Each row is a point on a tangle of strands that fork and nearly touch. The rows are in no order.
(in the rows, 128 means zero)
Points whose rows are less than 169 apart are linked; no others are. Some points are linked to none.
j_638: [169 138 142 108 123 154 121 125 107 100 129 119  88 115 108 171 121 132
 123 123  99 148 107 154 183 153 179 134 132 160 142  94 149  91 116  70
 132 135 140  90 101]
j_540: [151 109 159 154 113 146  82 135 149  96  86 160 167 131 114  80 147 114
 120 130 129 104 159 126  94  86 142  74  97  88 106 107 186 126 161 140
 111 107 126 128 164]
j_250: [164 164 172 142 161 121 149 106 117 146 139 102  98 119  89 157 119 103
 137 101  77  88 148 193 150 152  93 157 118 138  71  84  40 157 144 150
 172 139 128 117 119]
j_926: [151 176 164  64 137 128 140 117 107 137 128 116 150 148 152 173 127 155
 115 110 115 133  70 141 159 181 183 142 169 160  82 148 114  64 151 111
 117 114 141 163 136]
j_573: [110  80  88 139 155 110 149 137 116 140 165 180 174 177 147 137 111  98
 117 119 110 110 103  91 107 159  78 181  78 188 136 153 123 162 103 207
 135 142  97 157 128]
j_738: [196  82 165 161  72 181 135 142 157 104  88 130  73  82 122 123 118  99
 125 148 149 156 102 171 159 106 176 129 116  93 126 108 174 160 114 130
 125  94 128 127 112]
j_714: [194 136 143 117 134 128 146 107 115  99 168 108 144 163 137 184 102 135
 123 127 121 166 110 127  89 183 119  88  70 118 127  82 136 124 104 101
 136 134 131 134 148]
j_477: [115 126  98 117 101 162 125 104 119  96 125  97  62 117 118 134 139 136
 131 138 146 126 148 113 172 130 181 127 162 147 170 141 168  98  93  47
 120 136 130 103  86]
j_550: [ 98 102 121 161 165  93 132 148 127 145 169 174 148 143 103 143 156 110
 136 119  91  92 136  87  92 158  53 127  67 154  89 112  97 151 136 172
 132 130 100 156 136]
j_628: [179 150 180 148 157 141 115 121 150  96 121 105 111  89 135 190 169 156
 145 127 102  85 147 142  95 143  70 128 112 142 130  89 105 144 175 104
 120 126 164 126 136]
j_465: [ 91 156 139 140 127 163 151 147 163 102 131 134 134 151 136 135 147 110
 145 115 133  98 109 179 179 125 141 154 128 175 100 154 165 118 152  99
 140 120  71 172 104]
j_33: [152  61 157 134 121 131 207 106 103 129 129 151 102 138  98 185 129 150
  93 166 148 136 109  77  73 142 136  85 100  93 134  78  82 137 147 123
 152 141 166 103 163]
j_505: [156 135 167 159 185 141 165 172 171 156 157 112 128  49 123 153 111 132
 115 164 102  81 132 176 106  96  41 140  86 142 139 106 116 135 141 106
 106 117 100 141 137]
j_607: [ 92  90  86  91 190  99 174 141  94 150 145 147 150 170 118  75  64 132
 109 153 100  87 163 135 152 147 111 150 159 155 159  97 107 113 155  98
 131 177  96 173 141]
j_150: [127 166 142 130 122 126  94 124 119 131 128  94 113  76 149 156 131 176
 148 115 140 137 110 116 118 111 115 150 159 135 139 181  91 101 119 138
 125 142 149 111 103]
j_5: [175 134 155 130 103 168 135 163 144 157 130 118 111  87 107 123 147  79
 158 149 137 153 101 162 161 115 180  85 105  79  80 105 181 114 136 103
 108  97 109 135 117]
j_311: [113 158 168  89 179 124 118 117 131 133 131 102 136  59 114 121 142 153
 116 196 109  76 184 129 114  83 126 123 148 129 181  90 102  91 160  57
  89 141 146 116 158]
j_811: [134  94 134 179 132 129 169 163 110 144 151 170  84  69 104 218 144 141
 108 124 139 151  59 105 140 105 125 153 116 167 117 147 106 111 142 154
 136 142 135 127 103]
j_582: [101 145 141 100 169  86 105 136 108 147 118 157 205 115 153 164 112 179
 105 128 113 158  96  92  62 108 115 171 126 150 178 202  96 105 152 136
  97 176 124 107 122]
j_576: [122 107 180 120 175 114 134 130 122 115 128 159 141 111 152 156 115 178
  97 123  70  66 158 109  72 116  80 151  93 146 182 111  68 123 151 136
 115 174 134  93 139]
j_331: [155 140 130 121 111  93  85 102 113  86 115 118 165 154 121 107 177 111
 134 119 134 130 138 124 106 125 116 115 104 132  81  96 130 126 144 148
 118  97 204 129 215]
j_637: [149 132  85 132 162 137 143 136 130 119 112 120 149 135 119 102  59  97
 125 131 135 176 124 214 212 112 148 162 160 141 116  56 172 115 147  82
 137 155 108 123 138]
j_750: [179 110 170  98 124 150 172 138 116 165 133 134  95  89 141 161 128 108
 106 137 117  95  82 151 175 119 153 159 130 134 106 111 129 129 136 156
 127 109 141 161 123]
j_930: [207 101 112 132 100 119 134 117 157 113 119  88  98 114 174 126 108 104
 131 130 129 155 125 173 129 136  97 161 125 111 139  79 111 194  88 137
 133 109 191 112 160]
j_532: [ 50 187  82 145 127 110 148  68 165 125 128 115 156 202 128  86 119 135
 169 153 165 182 174 112  96 166 103  99 175  72 129 147 121 154 135 115
 155 147 113 139 127]
j_510: [113 127 165 125 179 114 136 112 121 119 116 158 150 140 110 163 133 167
 116 124  96 134 139  76  43 184  78 103  84 136 148 130  86 134 164 146
 112 188 143 115 123]
j_235: [186  75 146 108 158 115  80 116  96 130  97 143 124  88  91 105 103 136
 104 145  93 103 187 168 134  79 154 145 105 126 132  36 132 114 132  97
 129 124 135  73 143]
j_734: [108 186 147 142 115 105  70  97 139  72  86 105 115 103 161 148 170 176
 116  97 155 144 122 157 115 126 128 150 179 129 140 166 111 114 165 120
 153 128 145  94 118]
j_855: [129 129  74 142 161 109 143  94 104 101 130 107  62 111  88 147 105 140
 136 125 135 178 129 157 163 138 108 178 188 157 151 121 111 138 123 108
 110 163 186  98  97]
j_785: [130 138  88 117 129  86 124 149 116 164 152 118 169 149 163 142  91 106
 150  97 160 144 105 151 151 100  95 166 134 127 122 143 107 154  82 185
 137 123 142 166 147]
j_66: [121 169 201 124  83 119  82 136 124 128 106 112 123 137 131 110 154 120
 140 101 115  69 143 159 152 111 182 114 147 104  66 131 117  86 125 108
 181  89 107 142 119]
j_420: [ 62 129 114 143  83 178 106 125 142  76 133 147 124 108 150 152 199 134
 135 122 164 110 120  82 114  63 115 154 106 156 156 187 174 115 120 102
 158 135 120 100 130]
j_42: [152 138 102 116 119 122 151 104 124  77 105 130 152 123 136 120 170 162
  94 169 159 145  80 121  77  98 121 147 106 125 201 135 124 140 157 137
 107 123 230  81 215]
j_697: [ 38 146 159 120 118  63 123 144 133 153 110 127 156 112 135  80 159 142
 120 144 136  60 136  91 116  91 131 132 177 113 135 187  73 120 167 142
 136 122 132 175 175]
j_845: [102 173  89 160 110 154  91  97 155 107 165 119 132 188 140 117 207 102
 167 104 148 197 161 109 127 196 135 105 107 145  85 138 179 125  83 119
 125  91  93 131 115]
j_91: [ 82 157 151 102 115 106  98 154 117 128 133 105 130  69 165 111 184 132
 127 134 134  44 144 111 138  53 132 155 155 153 127 172 104  90 132 117
 145 103 140 149 156]
j_341: [ 40  97  45 163 131  94 130 138 125 115 157 140 100 121 131 117 189 108
 128 130 143  86 135  89 152 118  81 168 135 195 122 134 116 140 135 143
 130 121 136 151 135]
j_971: [185 110  59 126 100  95 125 125 130 125 146  83 125 133 171 115 102 106
 168 107 148 183 118 152 161  95 100 180 132 136 141 106 125 187  55 181
 118 114 162 129 135]
j_652: [146 111 119  94 143 100 108 129  99 135 147 114 167 157 166  95  83 104
 149 125 118  94 178 144 132  92 129 137 120 112 142  65  94 139 102 130
 168 114 138 126 167]
j_839: [143 156 184 145  48 126 139 124 131 134 113 106 106 150 162 133 128 115
 126 124 155  94 109 133 126 121 173  79 153  55 107 131 107 143 105 134
 181  87  93 156 118]
j_479: [100 136 129 161 104 135 182 181 145 163 161 122 150 109 150 137 125 125
 125 135 169 119  62 110 113 122 129 118 135 105 137 190 147 146 125 147
 117 104  95 182 150]
j_629: [132 132 114 160  89 133 102 108 120 119 160 126 126 137 116 140 160 105
 183 113 174 186 156  80 123 105 142  64 105  84 100 125 148 102  74 115
 162 106 122 104 147]
j_499: [105 184 119 124  86 175 120 166 160 108 158 114 113 112 191 139 146 154
 157 105 146 137 107 107 112 133 128 137 138 154 184 210 177 112  96 107
 103 113  90 145 106]
j_449: [108 167 126 106 147 101  85 110 144 114 107 121 165 150 114  85 129 152
 150 127  92 140 183 119  73 192  52 119 135 119 156 149 103 170 155 164
  50 150 151 100 129]
j_151: [178 140 182 149 158 159 174 129 177 119 137 100 104  74 144 139 127 142
 130 157  76  64 166 186 127 131  70 147 111 136 167  63 110 160 154  92
 126 124 148 124 139]
j_315: [ 78 134 137 125  90 143 123 152 121 122 160 134 116  98 160 140 167  96
 147 103 145  75 104 139 177  60 145 174 145 166  92 160 131  87 104  99
 161 102  88 158 115]
j_183: [131  79 112 131 163 129  77 172 118 180 148 174 166  81  84 113 121 122
 127 142 102 136 134  98 106 108 112 100  77 138 130 155 168  99 114 153
  65 133  95 107  97]
j_957: [167 158 144 144  75 132  84 104 135 101 113 120  94 159 157 149 126 116
 130  75 102 121 155 141 141 158 170 147 112 125 134 126 130 142  62 123
 169 105 118  99  63]
j_85: [123 172 139 108  77 152 136 113 138 117 160 115 144 165 183 175 135 139
 139  94 156 150  97  95 106 150 168 109 124 115 146 196 177 119  70 141
 148  97  96 141 105]
j_374: [ 85 159  95 178 134 145 205 161 178 132 170 114 111 116 129 167 130 153
 133 152 156 144  80 110  92 146  99 138 138 134 153 154 145 147 111  96
 118 145  88 183 137]
j_719: [120 130  77 120 127 109 167 148 137 149 124 115 162 160 174  84  71 107
 129 122 130 107 116 173 159 125  98 181 169 125 139 107 141 170 105 146
 143 131 116 193 153]
j_912: [134 117  98 130 147 113 147 107 121 126 109 101  88  89  97 128 104 157
 131 162 127 143 154 118 103 152  86 130 159 131 179 123  78 142 158  90
  94 171 200  89 115]
j_597: [ 93 151 171 103 167  86 102 100 104 147 113 124 153 173 121  93 136 153
 121 101  77  89 174 119 122 158 136  97 132 138 113 125  79  98 151 125
 102 153 110 143 134]
j_230: [ 80 142 101 132 110 155 167 119 139 119 131 140 119 192 128 125 128  69
 133 108 154 129 123 163 199 176 135 134 146 134  64 132 156 128 123 132
 182 102  87 175 115]
j_931: [178 131 162 120 175 136 152 122 125 123 147 102  86 114  93 133  95 115
 129 153  88 102 150 190 149 128 119 139 127 133 104  46 100 130 159  88
 147 122 149 145 149]
j_467: [142 116 145 162  73 151  86  99 134  94 119 136  92 139 124 150 135 127
 144 100 156 152 145 116 136 108 160 106  98  99 101 127 142 115  95 111
 197 120 109  77  91]
j_591: [ 59 144  94 132 111 124 166 116 163 106 141  92  93 176 157 101 139 128
 121 132 134  91 160 109 122 174 106 138 176 149 172 181 108 162 111 133
 118 120 100 176  96]
j_243: [137 121 129 119 178 157 138 154 122 148 155 144 163 121  94 129  72  98
 128 139 114 145 103 200 185 115 164 135 105 135 102  91 174  84 156  84
 138 140  71 121 121]
j_7: [120 135 119 143 102 138 154  91 150 115 118  80  93 130 164 146  86 159
 118 141 174 155 145 111  90 146 105 127 140  82 216 157  96 155  81 133
 150 163 136 108 102]
j_434: [116 107 135 155 100 186 119 104 158  44  78 181 139 173 116 139 165 145
 107 126 124 165 133 120  92 138 130  94  88 143 133  98 193 138 160  98
 149 149 135  83 129]
j_525: [ 84 173  98 120 102 136 117 121 156 121 136  75  79 133 131  88 175 142
 153 115 130 123 122 100 140 188 145 134 202 146 134 202 144 137 115 138
  87 110 138 163  96]
j_913: [107 142 124 117 171 100  88 111 121  96 127 160 198 145 140 158 152 154
 126 127 132 143 130  84  66 119 100 124  80 155 139 157 119 103 155 138
 107 174 147  96 135]
j_171: [123  95 104  83 198  82 147 121  92 156 146 141 156 176  93  76  75 119
 120 143 104 145 137 151 130 159  87 136 145 161 112  54  74 128 150 137
 121 137 152 146 181]
j_352: [116 165 135 122  93 124 107 101 128  89 109 154 165 172 147 145 217 101
 127 111 169 132  99  88 110 129 135 105 108 132  78 135 172 107 144 149
 140  98 167 133 190]
j_384: [110 138 117  90 152 107 129 106 110 132 158 115 168 195 143 120 130 132
 150 116 107 146 140  55  90 205 131  76  93 120 131 143 135 114  85 142
  90 141  85 161 105]
j_706: [188 112 143 125 113 159 150 137 135 168 125 135 145 154 137 129  93 129
 128 122 105 157  89 126 103 182 135  89 102  90 133 150 165 162  93 178
  83 124  96 148  72]
j_413: [ 47 164  87 133 112 132 160  89 146 141 130 116 169 170 124 100 126 144
 168 148 191 171 147  86 124 130 150  66 164  51 162 170 150 107 138  82
 154 151 113 109 154]
j_555: [110 128  84  81 103 102 113  97  87 146 126 133 172 159 149 122 125 120
 136 114 180 155 108 101 162 111 181 140 167 114 121 157 135  96  96 118
 161 121 147 117 150]
j_748: [142  52 115 175 114 138 159 175 135 130 149 161  89  59 134 180 152 111
 114 136 137 125 107  66 118  94 101 162  61 159 145 140 115 153  88 155
 124  99 135 100 115]
j_780: [124 198 136 110 145 100 117 112 127 131 159 111 154 165 160 162 144 149
 167  79 112 163 120  87  80 193  95 113 130 127 118 173  95 115 110 182
 101 129 131 156 113]
j_553: [ 71 167 113 145 124 145 132  97 155 112 120 123 132 153 143 142  99 142
 148 144 156 162 178 119 131 157 160  76 141  87 162 149 152  94 118  51
 149 176  69 107  94]
j_121: [143  96 120 147 148 134 108 168 114 160 172 143 154 102 127 157  99 109
 175 112 141 137 123 103 126  82 119 122  57 131 113 139 146 122  78 132
 121 126  79 108 111]
j_958: [184  75 162  88 143 132 179 133  99 182 137 122 108 138 121 139  88 116
  97 136  77  72 101 149 142 164 127 156 101 134 109  83  76 157 124 189
 138 134 131 168 130]
j_996: [113 109  98 125 116  87 103 117  86 140 132 126 128 113 107 120 133 114
 166 145 174 182 126  94 159  61 157  96 147  87 120 142 132  94 117  85
 146 118 158  98 173]
j_560: [105 141 164 152 121 167 125 107 148 116  85 147 122 144 107 118 102 161
 110 127 121 119 178 130 109 154 160  82 134 102 152 153 148 106 156  79
 147 181  80 101  51]
j_180: [175  85 143 106 205 123 160 128 109 168 124 149 127 125  81  90  82 121
 115 156  96 127 144 180 131 142  90 126 120 133  97  27 112 132 172 133
  99 126 140 119 163]
j_699: [166 138 144 141  99 141 121  86 155 105 111 100 106 150 127 143 116 146
 139 151 144 167 161  99  78 183 124  64 126  65 168 124 121 161  92 141
 122 141 145  82  96]
j_791: [105 152 144 151 127 155 108 157 167 117  99 167 185 112 111 119 114 159
 126 151 139 169  95 135  99 112 157  91 152 101 128 188 186 101 194  94
 106 161 104  95 116]
j_237: [ 78 191 134 145 100 154  87  98 180  82  50 158 145 148 132 121 143 172
 104 104 162 151 122 163 128 135 147 145 178 125 118 203 162 111 193 120
 165 159 135 109  86]
j_404: [107 128  75 165 147 119 127 105 133  85 160 125 151 153 134 143 117 130
 150 114 158 169 154 123 116 116  89 138 109 147 140  94 134 142 109 109
 172 152 116 114 139]
j_641: [140 134 164 155 106 154  94 148 155 122  79 137 114  83 107 119  89 165
 126 116  99 119 148 161 123 116 132 114 137  95 154 160 152 136 150 133
 118 163  99  89  46]
j_38: [110 178 179 107 180  83  73 111 142 151  90 123 172 142  93  79 117 160
 151 109  79 133 178 161  84 180  88  95 140  97  99 139  54 133 182 162
  82 149 134 138 127]
j_911: [153 139 159 147 159 118 153 140 140 104 135 114 123  70 169 196 149 179
 113 145 118  87 126 113  54 135  55 166  97 140 206 132  74 157 152 126
 127 138 159 113 144]
j_608: [103 145 129  67 113  82  71  97  95 144 119 125 193 193 154  96 141 128
 141  89 143 126 147 101 138 143 145 123 147 113 102 169 108 126 114 162
 164 105 162 135 167]
j_48: [163 132 172 108 161 136  88 129 126 168 118 118 106  53  93 117 117 161
 107 159  80 109 200 153 138  88 139  94 140 108 132  72 132  87 139  72
  92 117 135  94 126]
j_694: [143  75  65 161 128 134 114 171 143 124 117 175 148  95  96  95 125  85
 135 133 159 187 105 135 149  75 102 132  92 119 103 107 178 162 129 161
 101 108 140 124 164]
j_139: [111 106 175 136  98 170 112 171 142 100  96 184 157 109 110 108 192  89
 106 119 134  92 110 130 113  69 141 112  92 136  80 123 184 120 166 147
 120 101 118 145 143]
j_370: [158 169 175  76 139 106  80 113 103 138  93 140 139 153 127 129 152 140
  85 122  79 111 108 157 154 165 198 138 170 159  85 154 144  98 163 126
 126 116 156 115 114]
j_93: [ 66 138  83 144 122  99 153  91 154 125 117 128 144 173 131  92 145 147
 121 136 173 150 144 106  93 165  89 126 166 120 149 180 121 156 142 168
 125 150 135 150 124]
j_864: [ 82 121 117 167  74 179 110 149 164  94 142 157 131 124 140 129 175 102
 152 124 174 134 126 110 119  40 143 111  84 139 143 133 201 106 102 103
 154  94  97 101 178]
j_669: [138 183 185 108 127 146  70 113 131 117 105 138 129 143 124 162 130 152
 104  90  83 100 154 150 131 174 175 124 137 170  88 167 130  73 164 106
 139 136 110  96  64]
j_678: [137 154 104 187 119 153 132 160 152 107 203 140 135  91 159 193 124 137
 183 114 156 192 104  99 113  72  87 136  61 141 129 148 141 139  68 139
 150 140  84 111 119]
j_118: [ 67 105  92 162  98 125 132 158 140 108 161 100  79  87 173 123 180  75
 147 120 169  63 130 107 159  60 105 183 115 164 129 151 109 151  94 149
 147  96 108 160 136]
j_144: [169 142 157 118 150 154 119 126 101 130 166 102  75  77 101 188 151 140
 146 116  82 139 115 142 138 168 129 149 104 193 127 139 126  98 122 111
  82 144 129 109  73]
j_777: [134 102 143 163 189 114 174 170 148 173 146 152 122  81  80 135 118 118
 112 149  73  77 146 130  96 150  50 131  97 145 118 110  97 152 166 151
  78 126 100 155 130]
j_552: [108 102  71 132 109 117 129 142 125 116 141 111 124 129 124  79 192 107
 131 168 138  79 149  62  89 122 117 112  99 126 141 124 144 150 133 137
  76  77 156 133 186]
j_242: [150  82 128 200 119 165 155 163 166 129  85 142  74  92  84 101 105 115
 107 145 169 150 119 185 172  74 144 112 134  89 103  85 140 154 156 115
 146 150 119 125 125]
j_103: [127 101  78 154 148 108 154 142 135 126 118 139 106  93 100 132  99 124
 110 129 149 167 104 168 155  93  79 190 149 144 160 132 114 163 138 158
 138 155 160 129 125]
j_853: [ 88 112 145 147 163 137 161 162 118 144 130 195 152  90 120 166 130 158
 101 130 117 141  44 116 117 105 123 165 130 186 120 179 139 107 172 148
 130 156 117 128 109]
j_927: [144 118  97 146 141 114 108 133 125 107 138 105  95 131 108 127 157  89
 143 120 124 148 125 152 176 145  94 141 120 167  79  93 126 142 123 145
 111 102 156 143 128]
j_722: [141 181 110 173 124 146 107 133 143 104 145 122 110 150  83 134 191  92
 171 116 130 163 141 140 138 170 109 105 111 135  45  97 149 152 130 113
 116  99 125 154 131]
j_290: [ 90 144 139 147 101 162 128 123 161  89  65 185 159 137 112 121 166 167
  92 127 167 141  92 114  98  88 157 125 151 100 158 187 191 114 187 140
 127 152 138 100 117]
j_11: [156 155 168 105  99 106 116  94 125 120  79 111 139 167 138 115 121 147
 115 124 129 142 127 123  86 197 143  88 161 101 130 134 110 128 139 134
 113 137 162 113 109]
j_306: [137  93  86 109 161 114 141 113 101 125 160  98 117  88 111 128 115 142
 148 175 129 127 153 101  98 102  94 132 115 136 203 101  84 119 112  69
 100 161 189  75 172]
j_834: [173  96 122 147 132 136 160 130 132 122 133 128 129 123 111 176 137 126
 144 147 147 194 112 102 103 140  99  83  84 103 110  72 104 156 132 118
 135 133 166 103 156]
j_790: [124 157  97  86 117 149 118 122 118 145 161 138 152 194 146 129 168  96
 167 106 107 166 117  95 121 215 150  83 118 158  75 148 189 114  97 150
  94 109 110 154 108]
j_606: [132 134 157 146 160 118 105 108 103 151 100 160 105 123  73 141 112 105
 117  93  75  95 129 190 179 123 125 149 139 150  56 129  71 129 163 169
 171 170 111 122  91]
j_59: [101 116 132  68 139  87  72 109  95 189 137 120 162 188 142  85 122 127
 144  73  98  93 164  95 143 168 154  83 151 133 104 136  74 103 103 149
 150 121 110 156 141]
j_558: [118  94 127 142  95 104 178 130 102 165 106  94  36 109  85  93 142 110
 126 143 148 108 116 151 186 130 153 121 191 111  90 119  76 125 140 143
 126  96 162 166 120]
j_782: [ 98 129 140 120 117  86 161 182 127 174 125 132 141 102 162 118 146 149
 104 126 157  84  77 108 119 108 130 142 194 107 116 203 105 124 155 176
 136 107 131 189 138]
j_314: [158 169 150  93 154 131  69 102 102 136 139 105 113 124 122 158 114 160
 146  96  69 126 172 146 116 185 149 122 110 157 137 148 110  97 120 109
 101 153 110  99  56]
j_842: [186 107 109 104  92  97 125 107 116 128  96 124 149 173 152  94 103  96
 109 122 149 152 104 135 129 138  97 140 153 108 124  88  86 185 113 179
 162 102 214 119 179]
j_142: [149  61 123  89 106  93 179 136  95 190 113 122 108 127 104 102 109 127
  82 174 142 129  93  94 110 132 150 123 156  92 142 119 100 146 123 149
 101 100 187 146 175]
j_755: [157 130 152 101 104 139  67 118 108 117  91 139 154 171 133  66 118 101
 106 107  88  68 181 131 132 135 181  90 106 104 104  92 182 122 136 116
 130  84 111 130 152]
j_459: [ 94  94  77 138 121 130 117 131 122 129 151 134  95 148 125 118 173  98
 133  97 143 125 133 104 164 140 117 137 121 163 108 153 142 136  96 169
 111 110 113 134  84]
j_63: [122  98  81 157 119 149 126 168 150 117 118 150  95  93 103 111 149  63
 145  96 154 201 101 163 211  97 118 171 115 153  68 104 150 151 125 152
 119 114 133 126 123]
j_985: [133 156 163 121 112  91  83 128  78 153 144  94  98  86 130 163 141 132
 174  99 152 146 123  93 163  99 160 106 162  97  75 162  85  88  91 144
 155 113 139 125  97]
j_509: [168  79 136 124  62 144 147 107 126 142 120  98  98 159 171  95  96 101
 129 129 137  81 139 124 149 114 165 125 123  69 150 124 115 167  63 159
 159  92 108 150 119]
j_327: [ 45 144 101 156  73 167 131  94 149  84 107 145 121 127 107 130 199 167
 117 147 203 158 118  69 102  85 137 116 151  99 174 188 170 114 138 115
 144 114 143  97 132]
j_299: [114 146 158 132 120 169 125 166 139 143 124 138 131  97  98 154 137 132
 162 138 147 153 117 123 145 105 151  85 147  98 109 155 177  92 171  96
 125 147  91 137 105]
j_52: [115  75 104 146 142 152 182 107 125  92 140 131  57 187  89 117 115 111
 118 159 133 124 158  95 131 164 142  87 118 107 121  62 110 152 131 104
 168 127 112 122 117]
j_124: [178  71 163  84 127 135  93 153 103 166 142 153 142  96 114 103 123 121
 109 139  78  91 125 109 110 107 170  96 109 141 129 111 160  91 133 142
  84 117 109 121 126]
j_617: [190 190 157 108 143 118  84 102 142 113 129  82 135 137 142 104 122 121
 127 117  64  94 171 188 125 174 102 139 135 140 113  86 129 137 129 117
  85 101 151 125 125]
j_804: [108 131  69 122 181  98 174 149 114 142 131 135 185 181 148 117  77 123
 125 140 140 145 128 164 138 106 111 162 170 126 174 138 130 132 137  91
 134 165 114 151 150]
j_756: [102 108 112 164 110 176  95 172 146 124 169 155 149 102 115 116 134 119
 163 140 136 155 142  90 123  71 144  98  65 130 129 113 195 106 110  69
 120 125  51 110 139]
j_526: [138 101 160 114 100 117  70 136 107 139  68 131 113 138 115  75 123 104
 113 112 100  67 155 150 153  87 198 102 142  79  89  82 122 102 143 134
 156  78 116 112 126]
j_200: [ 90 112 103 137 120 112 177  97 121 129 119  96  33 133  82 121 148 118
 123 133 118 100 127 148 160 190 104 151 188 135 127 147  75 174 150 165
 127 140 169 156  88]
j_798: [162 143 120 117  88 166 139 132 135 117 128 144 133 169 177 147 105 123
 130 104 139 163  57 128 139 159 143 148 125 139 122 143 162 157  66 192
 136 122 109 155  96]
j_549: [163 147 172 100 184 162 174 153 133 166 151 120 123  95 118 157  81 152
 109 140  76 141 103 191 142 131 146 128 121 150 128 100 172  91 147  89
 101 172  68 136 114]
j_406: [114 162 163 104 179 130 150 179 141 155 129 163 193  98 166 170 124 167
  64 125 100 122  47 119  83 127 128 172 139 197 147 212 119 108 169 161
  81 137 100 142 123]
j_952: [105 116 128 179 123 132 173 154 160 130 104 124 112 103 117 121  92 119
 111 153 150 110 114 172 145  70  96 159 158  83 134 115  99 154 159 116
 148 156 117 145 127]
j_949: [191  76 140 107  91 138 125 133 117 156 135 130 103 126 137 117 114 105
 145 126 105 110 132  88 104 157 147  98  62  98 129 109 118 172  80 183
 121 102 119 137  95]
j_192: [ 69 164  86 113 104 151 120 139 142 121 154  97 169 116 176 125 114 179
 150 149 147 123 143  73  90 114 152 130 126 132 211 220 155 119 103 123
  85 147  74 114 113]
j_211: [171 102 203  77 163 133 127 135 113 167 119 131 144 108 135  90 111 120
  68 159  65  44 134 146 140 106 159 124 109 147 135  81 155  97 150 143
 109 103  90 155 151]
j_224: [133 173 106 185 143 160 165 156 169 110 203 106 111 102 141 183 152 126
 164 120 138 180  89 156 134 139  87 146 103 168 110 117 147 145  98 111
 134 143 103 166 141]
j_789: [127 123 101  99 209 106 120 142  96 161 180 107 147  81 110 128  94 150
 133 183 114 119 151 140 125  81 105 150 129 165 179  73 121  84 130  62
  98 156 126 121 162]
j_773: [159 130 171 154 128 120 102 124 137 168  86 128  75  94  68 115  98 136
 133 101  93 131 146 181 154 132 135 118 152 106  96 130  88 146 152 157
 133 160 125 115  52]
j_220: [ 89 163  83 128  86 148 113 104 158  82  94  84  80 151 130  84 160 129
 142 119 149 139 157 158 166 162 171 136 195 126 144 145 187 137 110  83
 120 113 141 127 123]
j_451: [167  93 182  71 170 113 161 144 103 166 122 153 146 152 127  95  83 136
  79 134  48  75 143 125 101 179 142 120  83 155 143  68  92 130 143 158
  86 116 105 163 154]
j_797: [ 62 128  99 139 118 121 139 115 137 123 145 114 154 155 157 133  92 156
 133 144 155 144 152  78  64 124 108 123 129  99 237 178 124 131  81 112
 131 177 102  96 118]
j_969: [100  82  92 127 119 117 162 129 109 148 150 163 141 168 170 125  93 124
 101 116 130  73 116  74 121 117 126 153  97 147 158 158  86 183  78 179
 167 121  91 157 123]
j_648: [152  85  89 123 128 145 121 148 116 134 101 170 198 136 125 111  91 130
 105 139 159 174  90 151 141  72 145 137 127 112 143 127 187 124 134 127
 115 145 160 100 169]
j_70: [120 167 155  90 120 121 179 114 112 126 127 117  82 133 130 160 150 117
  95 125 130  93  64 146 169 164 151 156 179 162  73 102 102 126 149 126
 154 113 162 171 150]
j_501: [123 116 156 130 104  82 142 126 106 174 127  89  64  71 121 134 143 119
 137 127 164 126 126 121 168  80 147 117 181  86  87 134  52 115 120 107
 152 123 162 139 120]
j_332: [159 119  99 115 103 119  54 105 101  78 144 125 130 128 142 121 115  97
 142  98 140 137 144 174 178  77 161 172 100 149 122  74 158 122  85 103
 156 104 165  80 144]
j_975: [183  56 123 139 148 156  90 129 107  87  98 157 111 124 118  92 116  92
 108 125  85 114 161 159 168 127 140 148  52 143 114  49 163 153 138 141
 130 116 122  80 121]
j_922: [174  90  95 119 156 109  55 115 111  77 121 133 153 161 102  99 150  94
 126 105  94 122 185 132 115 127 115 123  64 130  88  46 148 141 142 143
 131  93 160  97 169]
j_64: [140  90 137  97 146 112 204 143  89 163 151 128 123 142 122 150  97 153
  78 175 125 115 100  90  95 149 146 122 123 133 153 101 106 118 140 109
 123 139 142 162 166]
j_571: [141 137 119 132 151 101 121 124 122 149  91 123 182 135  96  84  41 122
 131 145 150 167 144 207 159  92 119 130 173  83 105  75 116 135 157 100
 154 156 156 112 153]
j_936: [ 80 134  83 115 103 133 153  84 117 121 133 124 137 207 158 126 121  99
 134 113 177 173 130 125 201 149 187 110 175 116 106 135 163  93  99 116
 200 111 103 135 111]
j_73: [147 117 120 111 173 116 120 138 110 165 104 129 168  75 109  83  83 131
 128 168 140 158 123 172 166  63 142 129 183  98 146 109 164  99 153  98
 103 138 163 101 165]
j_416: [137 187 150  95 106 116 126  93 137  99 103 114 141 162 173 140 147 171
 111 107 121 130 112  89  69 189 137 141 154 131 159 196 103 143 136 178
 118 110 153 145 113]
j_897: [162  52 104 132  82 124 184 151 114 166 142 127  75  98 150 149 132 113
  90 147 152 130  99  64 134 120 141 140 110 116 170 132  95 165  85 159
 114  92 168 137 142]

Follow the links from the first point to the second, and from the first to the third. Name the last point that the two ways share.
j_144, j_738, j_341 => j_121
j_501, j_694, j_211 => j_121
j_526, j_694, j_608 => j_927
j_499, j_756, j_243 => j_927
j_235, j_200, j_420 => j_290
j_777, j_811, j_477 => j_151
j_59, j_150, j_549 => j_315
j_406, j_70, j_719 => j_931
j_971, j_550, j_220 => j_931
j_70, j_853, j_777 => j_151

A fork is a point with three links, a tip a point with one. Leave the first point through the second and follow the links. Name the first fork or tip that comes.
j_797, j_7 => j_927
j_897, j_748 => j_151
j_331, j_922 => j_290
j_591, j_93 => j_931

A fork is a point with three links. Follow the links from the first point to the second and name the forks in between, in order.
j_413, j_734 => j_121 > j_290
j_748, j_773 => j_151 > j_931
j_509, j_597 => j_927 > j_315 > j_555
j_648, j_926 => j_927 > j_315 > j_121
j_930, j_220 => j_931
j_121, j_384 => j_315 > j_927
j_936, j_5 => j_315 > j_121 > j_290
j_237, j_750 => j_290 > j_121
j_63, j_374 => j_927 > j_315
j_327, j_927 => j_121 > j_315
